Points on a hilly landscape, in no order, each with its height.
A climber steps from a point to whichever of its 5 nearest points has the largest rise for the distance, and stops where none of them is higher. Distance is the straight distance between rows; heights are no part of it.
k_343: [-4.05 -1.84 -3.33  5.35 -2.37  2.26  1.94 -0.32 -3.12]  height 533
k_635: [-1.99 -0.58  0.05 -0.63 -1.67 -1.68 -3.48 -3.42  0.52]  height 675
k_562: [-0.55 -0.94 -1.27  1.30  2.47 -2.41  1.02 -4.91 -3.11]  height 59
k_423: [ 0.46  1.33  1.52 -2.75 -2.48  2.54 -3.29  3.58  4.25]  height 890
k_152: [-0.60  1.25  1.18 -2.81 -2.76  5.70 -2.41  6.25  3.81]  height 626
k_827: [ 2.67 -0.13 -0.46  0.81  2.46  0.09  4.39  3.04  0.54]  height 581
k_489: [-1.89 -0.24 -1.10  0.89 -2.72  6.58 -0.37  5.06  1.30]  height 469
k_101: [ 5.31  2.27  4.24 -5.62  1.77 -4.94 -1.69 -1.92  1.21]  height 421
k_965: [-0.57 -1.19 -2.44  3.57  3.41 -1.71  4.63 -2.41 -3.94]  height 430
k_431: [-1.44 -0.22  0.17  0.07 -3.69  1.84 -2.52  1.07  2.38]  height 764
k_292: [ 0.44  0.95  2.06 -2.27 -2.70  0.81 -3.06  1.06  2.77]  height 711
k_630: [-1.96  0.74  0.90 -2.22 -5.61  2.67 -6.11  2.13  4.22]  height 632
k_997: [ 0.82 -0.44 -3.91  4.20  2.99  0.18  6.74  1.33 -3.73]  height 500
k_405: [ 1.05  1.22  1.41 -2.34 -1.96  3.18 -1.66  4.89  3.02]  height 747
k_165: [ 0.33  0.47  1.80 -2.79 -0.22 -4.38 -3.64 -5.35  0.76]  height 739
k_869: [-1.20  0.78  1.25 -2.74 -4.12 -0.90 -5.83 -1.66  2.69]  height 755
k_567: [-2.71 -0.72 -0.19 -0.69 -4.86  1.15 -4.28 -0.28  1.99]  height 846
k_20: [ 2.23 -1.12 -0.99  1.89  6.66 -3.65  4.34 -3.75 -3.87]  height 368
k_924: [ 3.62  2.01  3.54 -3.76  0.88 -2.03 -0.45  0.89  2.28]  height 545
k_340: [ 2.95  1.70  3.15 -4.32 -1.35 -2.49 -3.45 -0.74  2.26]  height 620
k_451: [-1.29 -0.24  0.60 -0.29  3.75 -3.92 -1.33 -7.39 -1.57]  height 531
k_977: [ 3.44  0.47  0.95 -1.17  2.22 -2.08  2.14  1.06  0.04]  height 567
k_468: [ 1.19 -0.53 -0.85  1.86  2.40 -0.85  3.40  1.07 -1.66]  height 481
k_527: [ 2.46  0.91  3.23 -3.26  2.94 -5.26 -1.63 -5.32 -0.09]  height 706
k_938: [ 0.04  0.07  0.51 -0.44  0.03 -2.42 -1.68 -3.04  0.21]  height 717
k_218: [-3.68 -1.07 -4.01  5.88 -0.68  3.72  3.95  1.84 -4.10]  height 528
k_747: [ 0.91 -0.37  0.35 -0.07  0.15  0.01  0.71  0.44  0.84]  height 517
k_556: [-3.42 -2.32 -2.97  3.31  0.41 -0.79  0.65 -5.01 -3.58]  height 282
k_521: [-2.45 -1.13 -2.99  3.53  0.04  1.33  2.65 -0.39 -3.36]  height 728
k_279: [ 5.24  1.89  2.91 -2.74  3.28 -1.86  2.31  3.41  1.52]  height 658
k_540: [ 2.34  0.60  0.86 -1.07  0.85  1.31  1.39  3.81  2.37]  height 676
k_546: [ 0.25  0.58  1.67 -2.53 -1.73 -2.61 -3.48 -2.30  1.51]  height 727
k_515: [-3.47 -1.46 -1.77  1.76 -1.67 -0.29 -1.60 -3.81 -1.32]  height 343
k_430: [ 3.60  1.46  2.56 -2.44  0.91  1.17  0.67  4.90  2.86]  height 707
k_811: [ 2.36  1.93  2.88 -3.91 -1.14  2.21 -2.00  4.81  4.04]  height 744
k_937: [-4.13 -1.83 -1.92  2.94 -3.91  1.78 -2.93 -1.29 -0.63]  height 388
k_24: [ 0.09  0.87  2.03 -3.48 -1.96 -3.23 -5.03 -2.47  2.24]  height 733
k_981: [-3.03 -2.54 -4.11  5.65  2.14 -0.34  4.68 -3.39 -5.50]  height 345
k_48: [-1.02 -0.85 -0.05  0.92 -1.73 -0.33 -1.86 -0.49  1.18]  height 646
k_215: [-2.22 -0.49 -2.33  2.92 -1.26  4.82  2.46  4.23 -0.63]  height 475
k_929: [-5.99 -2.23 -4.58  6.59 -1.24  3.33  2.53 -0.46 -5.12]  height 447
k_90: [ 0.39  0.05  0.31 -0.73 -1.21  1.98 -0.70  3.26  1.66]  height 672
k_783: [ 1.60  0.24  0.68 -0.96  4.98 -4.27  1.59 -4.87 -2.30]  height 486
k_859: [ 1.75 -0.64  0.00  0.55  1.33  0.62  3.06  2.15  0.24]  height 570
k_632: [-2.23 -0.84 -3.78  4.86  0.48  3.50  5.49  3.55 -4.20]  height 514
k_762: [-1.49 -0.16 -1.97  1.51  6.24 -3.77  2.67 -7.79 -5.17]  height 344
k_211: [ 5.57  2.16  4.96 -4.58  1.03 -1.67 -0.43  3.47  3.15]  height 645
k_794: [ 0.28  0.18 -0.76  0.23 -0.77  5.12  1.50  5.47  1.17]  height 505

Write out the way that a climber takes from each point below.
k_101: k_527, k_165
k_20: k_783, k_527, k_165
k_965: k_997, k_521
k_859: k_540, k_430, k_811, k_423
k_279: k_430, k_811, k_423
k_211: k_811, k_423
k_489: k_405, k_423
k_24: k_869, k_567
